Points, in no order, along strands that fork, close into loops and pass close to each other.
In the rows, zero is written as 100.
Points whose rows are less than 149 apart are linked; no others are. Some points are linked to none.
k132: [93 79 93 106 102 132 102 117 114 93 66 131 99 101 109 101 72 87 113 84 92 89 115 116 111 95 71 90 100 114 107 99 106 86 97 104 101 98 68 74 108 93 99 84 115 90 117 118 117 96 73 72 71 79 115 97 108 103 116 103 82 118 133 92 75 115]
k126: [73 103 74 143 97 64 142 120 103 119 109 80 104 125 102 131 103 94 84 117 95 93 115 130 116 83 91 122 105 79 110 89 81 117 118 125 104 95 143 122 98 100 60 109 111 114 109 78 110 86 115 107 93 102 95 75 93 83 89 99 86 97 76 112 105 85]
k945: [113 109 135 92 104 71 108 104 98 103 107 109 102 90 96 92 102 137 101 113 106 120 110 98 113 88 110 90 76 121 117 96 82 94 128 106 86 100 133 115 69 74 96 113 79 114 72 123 89 74 108 106 100 129 81 96 97 96 85 123 105 92 94 89 100 82]
k535: [106 76 98 127 98 95 101 59 82 63 122 77 87 90 92 92 111 124 66 92 90 79 113 80 122 66 126 102 106 95 117 109 105 90 111 96 86 106 114 111 87 110 126 123 78 125 56 91 88 100 117 116 100 111 106 57 76 96 105 124 102 92 111 74 94 57]
k393: [92 58 94 92 81 105 104 65 102 69 83 76 137 118 85 109 95 78 106 97 60 104 133 116 111 53 116 94 107 109 95 105 98 105 105 102 114 82 88 93 112 109 106 62 130 119 92 85 99 101 98 85 77 73 135 91 89 108 125 121 127 98 121 67 80 70]
k887: [127 89 87 75 134 109 92 60 109 61 75 65 114 94 94 103 89 100 102 91 114 90 99 105 92 88 90 85 110 84 52 107 107 102 83 135 115 103 101 80 65 95 96 59 140 98 107 79 90 91 100 138 82 100 108 64 126 116 84 118 144 122 109 108 93 89]
k311: [65 102 92 132 88 101 99 105 103 106 72 88 87 77 69 87 106 108 120 119 107 65 96 29 148 91 93 90 99 92 98 111 112 94 67 88 85 111 97 61 66 131 98 108 111 108 104 77 128 100 120 75 81 106 106 85 85 75 103 39 86 78 80 99 100 105]
k505: [106 94 93 111 114 69 102 98 79 113 77 81 103 84 84 112 82 130 94 73 119 99 108 81 96 81 76 92 123 90 87 98 101 78 119 113 108 112 105 119 76 80 96 127 82 123 96 65 93 92 116 119 83 116 102 67 96 104 64 93 103 97 104 103 107 128]
k127: [64 95 94 143 104 94 93 102 84 80 125 98 91 98 114 102 72 102 106 108 99 81 97 113 134 57 76 102 126 72 143 96 111 108 102 99 95 87 82 88 95 110 72 126 92 93 97 116 94 136 128 126 84 98 110 64 102 117 96 100 62 106 91 77 80 77]
k69: [91 109 153 135 98 95 128 133 76 100 93 109 97 98 70 70 94 92 125 84 121 91 95 87 109 87 93 90 128 112 111 79 66 88 91 65 70 86 96 95 81 109 89 92 102 75 110 91 100 101 120 82 65 72 143 109 93 73 120 97 96 115 116 99 74 123]
k371: [108 98 49 91 97 128 115 115 123 85 89 92 94 117 128 129 112 118 131 103 71 107 79 138 90 140 80 130 84 75 105 102 97 85 84 145 102 132 118 121 75 104 84 133 122 119 100 117 98 97 106 132 123 95 75 111 115 120 73 105 97 86 66 103 116 78]
k928: [111 86 71 85 92 145 82 66 100 72 102 99 99 121 113 103 103 118 94 72 70 105 91 134 75 112 89 113 98 108 121 114 105 73 95 114 115 117 102 123 112 82 110 116 106 122 77 93 98 119 105 96 104 82 95 106 108 129 109 124 97 106 104 72 96 61]
k967: [99 89 88 92 75 115 100 100 126 87 58 110 95 110 101 77 88 85 126 96 91 101 116 122 108 90 77 92 75 107 134 128 101 79 115 84 78 86 66 94 104 105 84 87 85 82 82 133 99 81 94 50 90 94 124 133 118 115 130 129 82 80 117 88 74 102]
k35: [75 80 87 162 96 125 129 105 83 79 126 107 87 118 97 105 88 74 96 82 102 91 87 119 102 123 79 108 132 86 123 73 84 116 75 94 98 109 86 114 115 110 75 96 96 86 124 87 81 145 116 101 68 58 127 117 90 87 108 93 88 109 100 118 79 99]
k912: [85 115 140 115 88 100 95 127 104 115 105 118 92 93 86 64 112 89 148 103 132 104 86 86 113 95 98 88 121 127 100 104 91 117 68 74 78 107 83 94 94 118 92 67 83 85 121 111 93 121 107 80 87 95 116 148 86 84 149 79 84 103 83 108 96 120]
k173: [40 125 112 98 76 85 105 105 117 124 115 85 88 107 100 83 118 100 138 130 133 103 108 101 133 89 103 86 84 91 103 103 106 121 106 131 92 117 94 115 102 134 27 102 86 94 111 118 105 103 123 101 102 128 113 139 88 97 107 79 76 61 68 135 97 101]
k741: [104 99 90 116 138 117 85 138 74 68 101 106 87 107 136 102 93 99 90 118 71 92 86 143 98 120 116 114 105 86 114 99 77 83 94 101 113 97 132 96 105 99 93 100 119 83 87 102 134 124 106 150 93 92 75 71 113 94 78 133 97 126 75 98 101 92]
k210: [116 77 126 97 111 86 94 144 88 105 113 118 85 92 99 67 88 79 138 101 132 104 87 118 83 88 102 76 107 96 95 100 70 118 121 72 53 73 82 105 80 76 71 86 78 43 86 126 66 101 107 115 100 97 99 116 123 94 127 135 108 90 102 109 103 122]
k119: [82 107 78 109 106 135 84 53 93 98 125 133 86 101 118 102 109 112 52 55 115 113 93 106 77 125 75 124 123 113 108 91 132 101 106 106 132 104 90 114 131 85 118 105 73 91 115 104 83 126 87 107 112 100 63 112 69 117 98 90 69 136 94 119 113 95]
k858: [108 137 110 86 91 68 68 79 130 121 130 88 101 102 86 86 91 88 77 112 104 98 113 88 83 108 117 109 88 104 107 94 90 106 77 106 104 76 91 100 137 104 77 118 107 96 110 94 142 82 99 84 105 98 144 103 126 106 72 71 122 129 129 113 75 74]
k133: [97 89 98 151 104 87 147 156 56 102 94 94 93 110 96 113 85 87 91 92 87 87 92 97 98 108 88 109 129 82 103 85 72 99 93 73 91 98 98 123 97 105 110 104 98 84 112 69 91 117 114 108 75 60 134 96 89 76 96 98 96 118 113 107 109 133]
k46: [96 85 95 97 82 104 122 41 110 78 103 80 122 122 93 90 106 78 85 87 104 111 127 115 93 87 118 103 111 140 86 95 124 104 123 110 117 86 94 107 118 97 111 43 112 124 96 103 68 90 91 83 84 99 120 124 68 109 153 110 102 102 115 90 74 50]
k527: [112 100 80 102 100 86 137 103 110 108 97 100 106 113 95 102 101 82 93 92 112 94 114 110 81 120 103 100 83 97 89 84 70 110 129 94 79 99 119 102 104 86 124 56 118 85 101 103 90 65 96 62 107 78 114 124 101 75 97 93 134 108 112 118 91 108]
k877: [130 123 104 105 87 114 106 126 116 124 87 94 79 99 85 96 100 86 124 93 111 84 83 71 88 143 88 97 95 104 91 86 78 87 60 109 95 103 97 75 88 110 98 105 113 102 127 90 129 92 93 81 105 66 130 113 122 103 71 51 108 105 122 100 91 113]
k879: [108 115 107 112 92 92 94 122 126 113 112 136 117 84 110 117 87 117 57 107 106 75 113 57 109 105 95 110 103 107 101 94 104 97 103 121 93 99 110 60 120 83 118 120 113 103 115 130 124 78 95 110 85 131 42 70 85 76 51 87 85 110 84 92 114 90]
k13: [159 74 132 73 123 113 107 122 104 94 96 124 96 68 104 124 97 79 97 87 93 124 94 101 89 68 127 84 99 107 56 103 120 119 93 77 97 92 86 96 102 88 146 110 75 115 111 125 87 114 84 140 123 103 93 47 124 107 106 134 99 105 119 86 122 83]
k561: [95 90 105 98 87 107 97 73 118 112 111 111 107 109 97 112 99 76 80 99 105 94 114 73 91 96 138 103 131 118 74 112 128 123 95 98 136 98 90 70 142 126 140 68 98 131 121 72 94 113 75 111 101 107 103 105 59 100 132 57 96 127 116 106 119 95]
k294: [84 81 99 135 106 128 99 137 79 112 61 132 108 89 103 122 81 115 114 100 93 93 98 66 142 74 85 87 113 117 110 103 129 86 103 77 97 111 87 79 104 99 135 122 83 120 109 109 113 127 100 96 74 112 58 85 92 71 98 106 48 94 103 78 102 133]
k168: [110 88 82 104 115 121 108 131 110 65 114 99 93 102 124 99 109 89 132 115 83 88 80 148 103 133 104 106 110 96 104 101 64 89 93 130 84 99 144 92 74 90 91 88 120 105 81 125 85 107 102 166 100 98 67 103 114 104 79 123 96 101 69 97 110 71]
k48: [109 88 92 102 99 83 115 59 86 74 134 83 85 97 118 108 112 120 47 108 94 96 131 80 92 95 133 117 71 95 106 111 70 107 145 105 85 109 121 117 95 86 133 86 107 105 49 92 77 76 95 90 122 114 98 76 79 88 115 132 127 104 102 84 126 74]
k585: [117 107 102 77 96 79 101 102 115 124 116 118 72 90 116 90 109 84 103 104 127 106 90 67 83 116 105 88 91 97 93 116 103 112 96 81 83 97 74 72 92 101 113 96 93 86 99 126 99 105 79 96 125 115 103 91 107 106 116 79 106 92 106 106 117 103]
k552: [98 88 95 73 97 95 86 64 110 94 107 96 90 86 95 65 102 69 97 93 99 81 126 75 93 64 97 89 97 100 85 110 116 104 96 66 83 75 43 72 94 126 113 81 119 79 94 102 100 103 84 69 87 105 128 76 132 121 138 105 114 105 141 89 65 97]
k399: [128 79 109 119 114 94 114 113 77 104 79 77 119 96 75 137 82 112 111 74 71 91 100 99 122 68 106 93 132 101 70 89 112 85 97 113 121 114 137 119 85 100 128 108 98 144 113 50 84 85 98 137 71 84 114 63 104 96 63 94 101 107 106 83 87 100]
k768: [90 111 98 142 102 80 124 101 113 104 116 94 114 124 96 148 100 107 55 66 78 111 108 131 90 91 86 135 123 104 124 71 104 101 117 130 116 100 140 137 120 106 75 134 96 112 119 102 93 83 117 126 91 93 106 112 70 111 68 95 78 127 91 128 100 87]
k547: [86 126 102 68 89 98 71 37 88 86 130 97 88 110 96 60 117 119 84 93 119 118 100 127 84 104 116 99 101 113 111 116 117 97 106 93 106 100 82 121 101 94 86 81 83 82 85 111 72 106 87 98 112 118 95 144 87 130 145 115 94 95 98 109 91 50]
k780: [79 111 67 96 108 124 114 49 103 92 126 122 89 116 131 110 130 111 65 90 116 106 93 102 90 151 95 127 91 92 117 100 106 106 114 111 113 129 99 111 124 88 112 80 103 88 103 112 80 103 61 81 130 107 69 125 79 100 118 102 95 98 91 135 118 93]
k308: [90 101 95 91 80 58 126 142 110 97 87 86 75 94 102 97 111 89 134 124 103 90 89 102 125 80 93 100 77 71 107 103 83 112 114 115 66 97 108 100 53 122 67 144 89 84 83 100 96 86 122 97 126 120 121 77 125 106 86 103 98 56 83 100 108 120]
k521: [103 93 105 123 133 108 114 129 72 106 83 99 110 95 92 139 88 106 117 82 99 97 73 89 135 76 114 86 123 109 117 98 116 77 99 90 92 109 124 106 81 103 133 128 66 156 92 84 81 124 111 128 91 100 75 60 98 90 84 112 57 105 95 81 87 92]
k380: [104 110 119 77 97 110 91 156 114 136 104 131 101 101 125 112 99 108 129 115 94 114 76 129 95 135 86 103 87 89 105 111 96 103 95 122 79 110 109 115 113 95 67 131 79 97 127 132 119 91 107 111 116 98 62 149 94 106 74 100 79 95 76 109 125 123]
k680: [81 93 113 80 130 121 76 93 90 78 64 119 107 95 110 95 59 158 96 117 72 119 114 112 119 66 66 102 77 120 116 104 105 81 132 109 93 111 103 107 97 70 105 130 108 87 69 118 131 82 83 69 86 129 68 95 101 81 83 138 90 107 106 85 103 121]
k439: [115 92 114 87 120 93 85 116 96 94 70 77 117 94 78 91 80 88 145 99 117 93 101 119 92 78 82 81 97 102 73 95 84 100 83 122 101 92 97 92 70 97 73 89 116 90 126 85 101 99 108 110 85 95 131 68 142 121 73 105 130 109 109 100 78 113]
k968: [109 104 128 76 97 101 96 101 116 145 79 129 143 87 85 110 87 93 99 107 109 125 96 91 90 104 97 90 116 132 62 101 119 109 103 96 116 91 72 85 134 81 112 67 119 99 135 117 117 72 74 70 93 108 67 131 75 96 123 95 92 108 111 102 100 138]
k640: [76 83 65 106 116 111 119 73 97 64 153 120 96 112 127 110 105 85 61 112 100 92 105 116 90 133 107 134 105 61 116 88 98 133 96 90 123 100 104 98 145 110 96 88 92 92 105 109 102 128 102 116 116 87 84 100 83 73 107 103 105 113 85 141 117 105]
k498: [118 117 85 89 114 112 102 132 101 123 104 104 85 104 130 123 119 125 112 111 89 125 73 117 86 156 85 123 85 80 101 93 82 80 88 118 89 114 127 126 84 89 101 132 108 87 94 108 116 86 94 119 124 103 63 104 107 102 55 101 110 93 54 95 134 131]
k565: [95 56 51 109 94 127 105 123 101 59 79 118 87 104 141 94 84 55 120 112 106 83 95 124 108 101 76 84 100 89 109 96 91 99 104 95 88 88 87 65 84 85 107 62 120 58 98 115 85 122 99 91 93 78 96 81 118 102 115 119 102 94 108 96 101 120]
k74: [91 104 127 84 98 96 74 77 101 149 76 126 138 81 83 94 99 116 90 121 136 109 85 71 113 72 93 73 119 129 65 113 145 107 103 91 138 92 65 74 120 104 105 78 102 93 121 108 86 104 89 79 97 143 55 119 81 112 124 101 73 80 98 111 112 144]
k935: [107 99 131 139 112 132 123 117 68 86 98 111 114 96 83 107 111 93 140 87 106 94 69 100 134 103 102 95 132 118 110 98 100 92 74 90 92 104 118 91 79 103 103 91 75 135 93 100 52 131 113 137 79 100 83 100 84 94 110 104 72 99 86 83 83 89]
k183: [102 141 97 63 114 85 70 81 130 117 103 100 102 112 110 90 91 117 93 91 130 120 95 117 80 116 68 95 99 91 92 104 74 84 81 121 100 105 83 106 100 59 59 112 105 73 108 108 112 69 82 80 100 113 84 128 138 122 63 100 106 109 115 134 86 102]
k455: [66 96 115 91 122 95 48 74 98 105 95 93 101 76 94 59 90 112 96 123 64 81 130 69 111 65 102 101 94 97 105 103 119 95 97 71 87 96 65 74 93 113 95 103 114 68 76 112 126 109 87 71 86 126 107 87 122 100 118 100 107 105 126 91 83 104]
k177: [73 103 84 115 79 128 140 113 101 89 106 89 93 118 111 113 100 116 100 78 91 110 98 133 98 139 82 134 81 94 140 88 110 94 114 111 83 127 98 129 111 126 80 128 96 96 87 103 107 100 101 78 94 85 110 139 85 85 106 109 96 72 98 120 77 96]
k351: [92 110 145 100 101 115 93 134 107 92 103 130 105 87 91 75 96 95 153 115 107 112 77 91 126 87 109 81 111 127 108 119 103 107 91 87 68 104 109 84 97 106 94 80 72 114 95 137 86 116 112 132 91 112 71 132 87 87 120 91 78 97 80 91 110 102]
k414: [78 100 57 86 116 80 76 66 114 99 55 72 95 101 109 105 85 116 79 86 83 118 112 83 110 55 62 87 93 75 87 139 112 88 128 88 133 112 50 113 93 82 122 91 109 109 80 78 104 110 106 68 127 123 103 97 123 147 114 116 92 68 120 102 105 130]
k892: [141 105 116 113 107 104 127 163 85 122 88 122 65 92 113 118 108 88 102 80 107 94 79 70 85 141 102 85 105 86 77 97 79 87 94 77 92 103 97 87 95 98 135 119 93 92 123 93 108 117 98 130 117 87 85 60 111 88 78 87 94 118 101 84 122 140]
k645: [80 112 89 117 85 95 114 74 82 114 50 69 83 95 82 79 108 121 121 95 134 84 97 56 129 94 77 86 87 98 90 94 127 77 87 106 104 122 79 94 53 106 98 93 87 101 100 86 93 74 108 61 84 117 111 110 76 92 103 62 83 66 108 114 100 130]
k688: [108 86 106 104 105 58 83 140 97 118 86 81 121 98 86 107 79 83 111 110 85 105 125 106 92 46 83 91 103 87 81 87 89 110 108 96 115 69 90 109 99 87 78 113 108 95 107 68 124 102 131 98 90 98 146 59 144 125 83 96 118 114 109 92 91 120]
k214: [98 94 120 124 93 67 115 111 84 135 78 82 123 78 76 111 101 132 90 102 98 96 125 66 125 59 112 92 104 120 87 95 110 80 127 105 106 115 120 106 95 97 117 102 85 129 109 60 106 65 106 66 73 126 113 95 61 86 80 80 103 85 103 104 108 129]
k841: [56 115 114 107 83 99 115 140 96 134 116 113 119 113 105 113 116 110 127 128 106 109 77 127 113 116 86 111 104 77 116 89 99 123 105 132 88 114 122 117 110 124 35 127 86 90 123 106 108 114 123 102 87 114 85 141 84 91 82 97 74 84 60 132 103 126]
k595: [110 100 108 81 82 107 95 65 108 113 86 87 109 98 74 98 108 104 102 105 87 97 103 71 102 89 150 96 97 123 75 107 125 98 87 96 123 98 95 76 117 118 136 99 100 156 91 74 102 96 88 105 126 99 121 107 82 106 124 73 115 100 122 81 105 65]
k862: [90 119 106 108 92 63 117 59 96 87 129 61 118 116 96 111 119 123 58 108 82 123 123 120 74 96 132 125 71 104 110 99 88 114 140 115 117 106 132 147 111 107 105 91 93 110 68 82 85 75 118 89 123 101 112 108 81 102 109 119 111 91 88 103 131 61]
k11: [97 109 55 92 83 111 70 40 126 89 120 73 113 131 112 116 103 86 72 105 73 100 96 128 82 121 113 119 107 100 105 102 114 104 90 119 136 101 94 108 145 102 93 100 104 128 97 89 104 117 103 101 117 81 116 125 95 135 114 80 110 119 106 109 97 59]
k387: [141 73 134 90 114 96 102 149 87 112 77 108 96 74 86 110 99 88 118 88 102 86 94 65 99 81 112 76 106 95 61 104 111 97 82 77 104 92 85 80 95 106 139 116 88 111 118 76 101 114 101 117 116 89 119 52 128 108 93 88 97 108 121 81 106 124]
k30: [67 85 116 109 124 119 72 90 74 117 84 133 134 85 91 104 83 117 97 101 105 108 105 91 113 65 104 86 124 122 82 95 142 106 111 86 137 102 94 87 130 99 126 102 85 119 114 108 97 130 102 98 89 116 61 98 69 99 101 108 69 116 89 86 111 131]
k268: [71 109 114 105 90 45 96 97 113 119 124 74 77 97 94 80 115 93 108 139 120 93 119 98 125 57 106 94 87 80 108 98 103 126 110 110 79 93 84 130 73 119 54 129 78 82 98 116 91 101 141 94 105 140 132 86 119 130 92 92 89 57 87 117 91 90]
k151: [84 127 92 99 86 108 86 92 104 110 90 101 73 84 101 75 121 115 109 113 105 71 86 50 111 142 86 111 89 93 111 116 86 92 53 93 91 120 84 70 74 128 99 122 113 82 109 78 144 96 95 70 98 90 101 104 91 70 99 47 100 91 105 108 118 123]
k229: [153 85 110 46 56 114 128 87 110 94 87 92 94 109 72 80 123 62 123 72 116 120 82 113 73 108 116 75 92 131 89 111 104 101 101 83 72 79 96 101 90 92 108 58 97 92 98 111 62 66 80 68 131 72 114 125 110 105 133 122 112 69 110 71 87 83]
k31: [83 122 150 111 101 59 78 95 93 106 139 93 94 80 82 66 109 128 82 122 99 109 116 98 121 66 125 106 88 107 117 86 105 108 121 87 84 88 113 113 83 100 68 136 77 89 80 129 93 102 136 99 106 136 113 99 89 100 88 97 87 102 95 96 92 90]
k488: [125 88 95 78 72 100 121 108 96 88 113 99 100 110 98 87 116 52 97 100 108 110 112 106 79 115 136 80 86 111 84 91 80 115 115 72 57 74 106 81 96 106 123 53 131 66 95 111 94 75 77 74 110 84 136 112 103 78 133 120 138 108 125 80 82 98]
k570: [143 111 101 112 92 126 103 97 120 126 90 113 79 102 93 102 96 106 105 50 122 89 84 80 78 126 65 94 102 119 88 95 104 82 66 122 106 112 85 83 88 84 110 113 96 120 128 111 90 93 84 119 100 92 91 104 109 114 71 62 89 93 118 104 87 98]
k922: [121 88 77 92 112 97 67 132 86 100 87 80 106 108 98 120 76 86 91 93 81 106 109 110 66 95 99 103 105 73 84 95 96 111 99 87 144 83 79 119 141 96 109 99 107 105 116 65 126 138 114 111 111 68 128 85 141 122 87 100 102 118 107 99 107 123]
k776: [126 129 117 72 91 77 74 92 97 135 95 103 88 102 108 122 110 131 94 82 105 125 80 105 69 102 103 97 85 90 97 101 122 93 103 106 131 102 87 124 108 73 105 142 72 115 106 96 110 92 110 91 144 108 86 104 104 131 77 88 79 88 103 89 123 112]
k556: [100 74 68 91 114 155 95 123 72 70 86 102 72 86 132 89 102 68 94 107 110 66 83 100 88 156 117 93 108 88 101 99 88 89 103 76 106 98 100 70 83 101 147 70 123 66 97 100 98 137 96 117 102 77 83 73 101 72 101 99 114 105 84 97 112 116]
k131: [56 115 110 102 98 99 70 88 73 97 115 117 92 103 102 77 119 143 95 135 80 110 101 98 105 119 118 120 91 102 124 109 105 99 103 90 103 106 108 112 111 119 102 113 86 71 85 100 127 110 97 81 117 110 86 140 70 80 125 107 89 99 65 96 129 115]
k519: [108 112 90 102 105 85 121 110 94 113 138 79 78 100 117 120 111 114 85 80 108 84 92 85 84 157 90 116 64 57 115 82 78 111 92 87 88 115 101 126 105 108 86 135 99 68 103 75 118 88 99 95 108 78 117 91 107 74 70 78 144 86 108 138 108 127]
k185: [90 111 100 144 89 51 151 170 103 127 92 104 101 98 100 128 109 84 105 130 86 89 100 79 131 75 96 112 95 79 102 92 83 108 115 110 84 87 128 91 79 103 75 120 100 103 108 89 120 82 118 84 90 115 107 78 95 83 96 102 74 79 79 103 108 119]
k345: [171 95 120 59 97 100 96 107 106 90 128 112 78 96 99 108 110 93 91 73 117 129 80 118 60 87 135 91 106 110 79 116 98 119 96 105 93 85 95 111 105 70 99 101 86 106 101 110 74 97 79 136 130 95 99 81 123 122 113 135 128 104 107 79 100 70]
k392: [132 84 129 83 93 102 95 111 95 90 132 112 95 93 95 71 94 67 119 81 131 121 91 117 77 73 111 82 120 118 90 100 104 127 97 79 74 76 78 97 111 97 79 86 90 79 107 124 61 110 92 133 93 92 119 103 106 109 132 129 108 105 105 107 73 77]
k249: [115 91 104 84 133 134 103 108 69 96 94 113 73 91 133 108 111 99 87 76 108 97 93 81 74 151 110 84 95 88 68 94 76 82 108 85 103 105 118 94 102 86 146 86 121 66 97 77 97 107 71 111 96 81 65 62 105 72 85 92 131 120 91 96 136 135]
k285: [70 107 80 83 90 129 74 75 86 103 72 107 95 97 113 94 114 127 112 145 82 99 98 89 125 149 93 113 65 99 115 132 114 78 96 99 117 128 99 85 92 108 120 89 107 104 75 110 121 89 78 62 117 116 60 142 73 94 132 105 90 88 64 79 133 126]
k491: [104 95 97 96 110 106 80 122 80 72 83 84 122 102 79 123 79 115 136 119 48 111 78 133 130 60 109 90 93 99 120 108 111 98 106 89 112 94 122 120 91 100 88 127 88 137 78 96 94 125 127 117 116 87 108 84 134 120 110 132 87 95 89 51 84 78]
k394: [104 98 103 100 68 81 109 108 128 108 72 93 105 100 83 96 110 75 132 134 92 109 118 110 121 79 114 92 73 112 117 123 116 104 115 97 98 93 98 106 93 112 87 80 79 125 95 123 94 88 110 80 117 101 114 123 100 115 138 104 85 63 89 84 96 94]
k9: [129 121 106 78 107 111 86 88 95 98 103 109 68 92 115 74 97 102 106 63 156 81 75 76 67 128 79 69 98 105 81 103 97 99 57 103 91 105 72 66 73 93 94 98 96 73 104 120 72 94 70 125 101 105 82 91 123 103 80 73 105 98 114 111 88 78]
k528: [85 107 107 80 108 122 86 41 106 105 119 112 115 106 99 105 110 106 43 65 112 107 101 92 75 111 102 108 137 128 77 106 143 118 98 119 143 98 113 83 140 107 145 75 96 107 118 92 71 101 65 122 91 114 72 117 64 103 105 80 105 147 115 123 116 96]
k930: [91 136 90 89 103 81 112 108 129 133 121 105 105 108 124 112 101 126 83 102 111 103 105 100 87 140 78 116 70 75 116 84 79 96 105 114 88 119 107 121 109 82 74 129 101 72 115 97 132 55 82 57 96 105 102 106 109 93 55 88 115 81 112 137 103 129]
k866: [99 104 79 106 96 109 144 88 123 87 110 88 108 130 122 135 99 117 65 70 89 128 112 147 69 115 68 135 85 102 137 72 93 96 136 135 94 118 116 150 99 93 83 112 107 105 89 121 87 87 109 87 97 97 109 126 86 111 83 126 84 89 99 125 92 77]
k8: [92 101 98 92 103 124 77 77 97 51 97 87 107 106 90 97 76 132 131 100 70 106 84 136 120 80 88 85 84 113 145 115 114 72 106 105 86 109 107 137 81 90 82 127 79 118 72 117 77 109 120 110 102 98 97 126 117 124 100 130 92 82 93 76 82 69]
k650: [126 86 90 71 85 74 88 83 118 89 90 89 96 78 112 98 111 62 98 119 98 79 104 69 93 83 121 87 85 91 86 112 101 116 98 91 88 84 91 59 71 125 115 88 125 103 78 107 106 87 94 101 136 109 120 63 137 119 103 92 126 94 122 85 101 99]
k953: [77 71 76 128 91 134 91 120 77 62 86 107 101 109 97 104 87 92 127 113 62 102 85 122 122 74 89 94 119 91 129 110 118 93 99 80 116 94 79 99 103 98 103 108 95 120 91 102 97 168 117 115 98 75 103 75 112 123 125 115 85 91 94 63 84 96]
k863: [106 73 103 124 58 123 118 92 105 82 108 88 105 111 79 89 122 70 100 86 67 85 108 75 113 97 128 101 109 116 105 107 103 87 87 93 95 97 105 92 106 126 125 97 109 136 97 64 99 104 99 88 92 69 134 112 81 96 133 92 109 99 125 60 86 69]
k208: [100 103 68 101 85 127 131 107 127 79 132 109 107 130 99 103 102 84 110 90 62 92 97 142 96 141 84 127 71 95 129 76 65 95 79 109 86 105 112 119 127 114 71 96 120 98 114 109 117 101 99 83 93 60 128 152 116 91 81 110 104 92 104 102 71 84]
k516: [94 152 103 58 100 75 53 54 146 118 107 90 95 118 91 72 99 106 68 90 105 129 101 101 82 110 105 98 98 97 103 125 96 89 93 85 123 98 65 106 121 87 101 99 108 87 103 105 129 70 66 67 123 106 104 128 123 122 97 93 115 106 128 118 81 79]
k819: [71 101 63 109 109 82 107 67 100 92 129 71 114 111 95 99 111 94 78 124 112 83 114 102 103 132 110 124 95 62 99 90 99 134 96 98 118 102 110 106 126 114 87 75 111 96 106 70 104 100 115 86 114 89 109 113 75 85 107 85 118 83 93 147 123 115]
k416: [113 118 88 97 97 73 75 86 116 117 109 65 111 124 76 119 97 73 95 95 95 102 110 124 74 114 100 112 106 86 94 91 86 110 73 112 140 75 118 124 139 105 78 105 103 130 120 71 113 105 117 115 117 74 140 113 119 124 80 71 111 124 103 117 96 84]
k189: [114 112 102 116 100 85 100 97 129 132 100 97 130 94 94 121 105 107 71 104 104 94 115 72 94 104 106 122 120 111 77 97 106 101 96 127 116 92 143 89 123 99 101 95 115 135 115 98 105 65 95 122 91 118 71 99 72 101 74 74 107 131 91 110 117 90]
k289: [66 87 95 106 120 88 72 97 66 95 88 104 114 89 90 72 98 130 106 132 64 117 118 100 93 90 99 101 99 100 116 104 92 87 111 63 106 101 94 101 93 102 105 108 109 67 67 85 125 124 104 74 92 110 99 104 97 78 123 112 124 101 76 97 107 132]
k350: [137 121 159 76 95 49 103 101 100 121 114 96 90 90 83 63 127 109 125 96 135 136 94 104 83 73 126 72 84 127 92 108 99 110 109 90 83 95 125 137 74 80 82 95 62 88 87 122 67 71 104 128 109 122 74 117 101 111 97 108 111 74 92 112 93 85]
k767: [92 69 114 107 113 122 93 68 63 61 121 110 103 81 112 88 95 95 66 97 94 86 114 90 119 71 142 101 122 107 96 96 120 104 107 83 93 97 106 87 105 117 152 101 105 118 74 103 95 132 95 143 81 116 90 53 87 69 113 130 111 119 99 81 97 59]
k550: [103 104 94 95 120 109 83 128 96 112 84 137 106 71 137 113 80 119 72 123 92 94 108 69 105 115 89 96 80 99 106 96 84 83 112 115 91 96 105 64 106 70 128 120 139 76 86 107 138 83 77 84 78 141 40 67 100 65 59 113 104 105 80 92 128 126]
k160: [81 115 54 97 109 92 110 90 121 89 111 86 114 116 96 93 94 60 101 138 123 70 106 114 109 121 86 109 85 74 92 80 68 122 90 102 91 99 117 84 104 101 69 55 123 84 121 104 117 86 109 86 87 91 123 112 106 78 87 73 126 104 107 132 87 105]
k42: [108 84 107 93 123 103 87 82 85 84 101 94 104 76 104 98 89 97 78 89 113 84 113 92 92 92 112 99 120 95 71 98 115 103 87 103 117 89 89 78 104 105 121 84 114 89 96 84 101 116 91 143 79 101 104 59 105 90 105 115 127 141 110 107 106 88]
k701: [115 108 121 97 100 117 120 114 118 119 87 117 122 104 81 104 106 95 108 98 110 110 107 110 93 116 102 111 104 142 79 94 92 99 102 118 101 107 127 97 95 89 98 62 111 128 122 118 93 71 83 96 98 97 84 132 81 83 106 86 119 116 92 92 100 101]

A fork is a point with three links, a tip a point with one. Leave the first point through the second and follow the links. Name the first fork or tip that comes.
k819 / k640 | k46
k46 / k393 | k527
k289 / k455 | k645
k210 / k392 | k394
k862 / k48 | k416
k394 / k967 | k210
k311 / k151 | k285
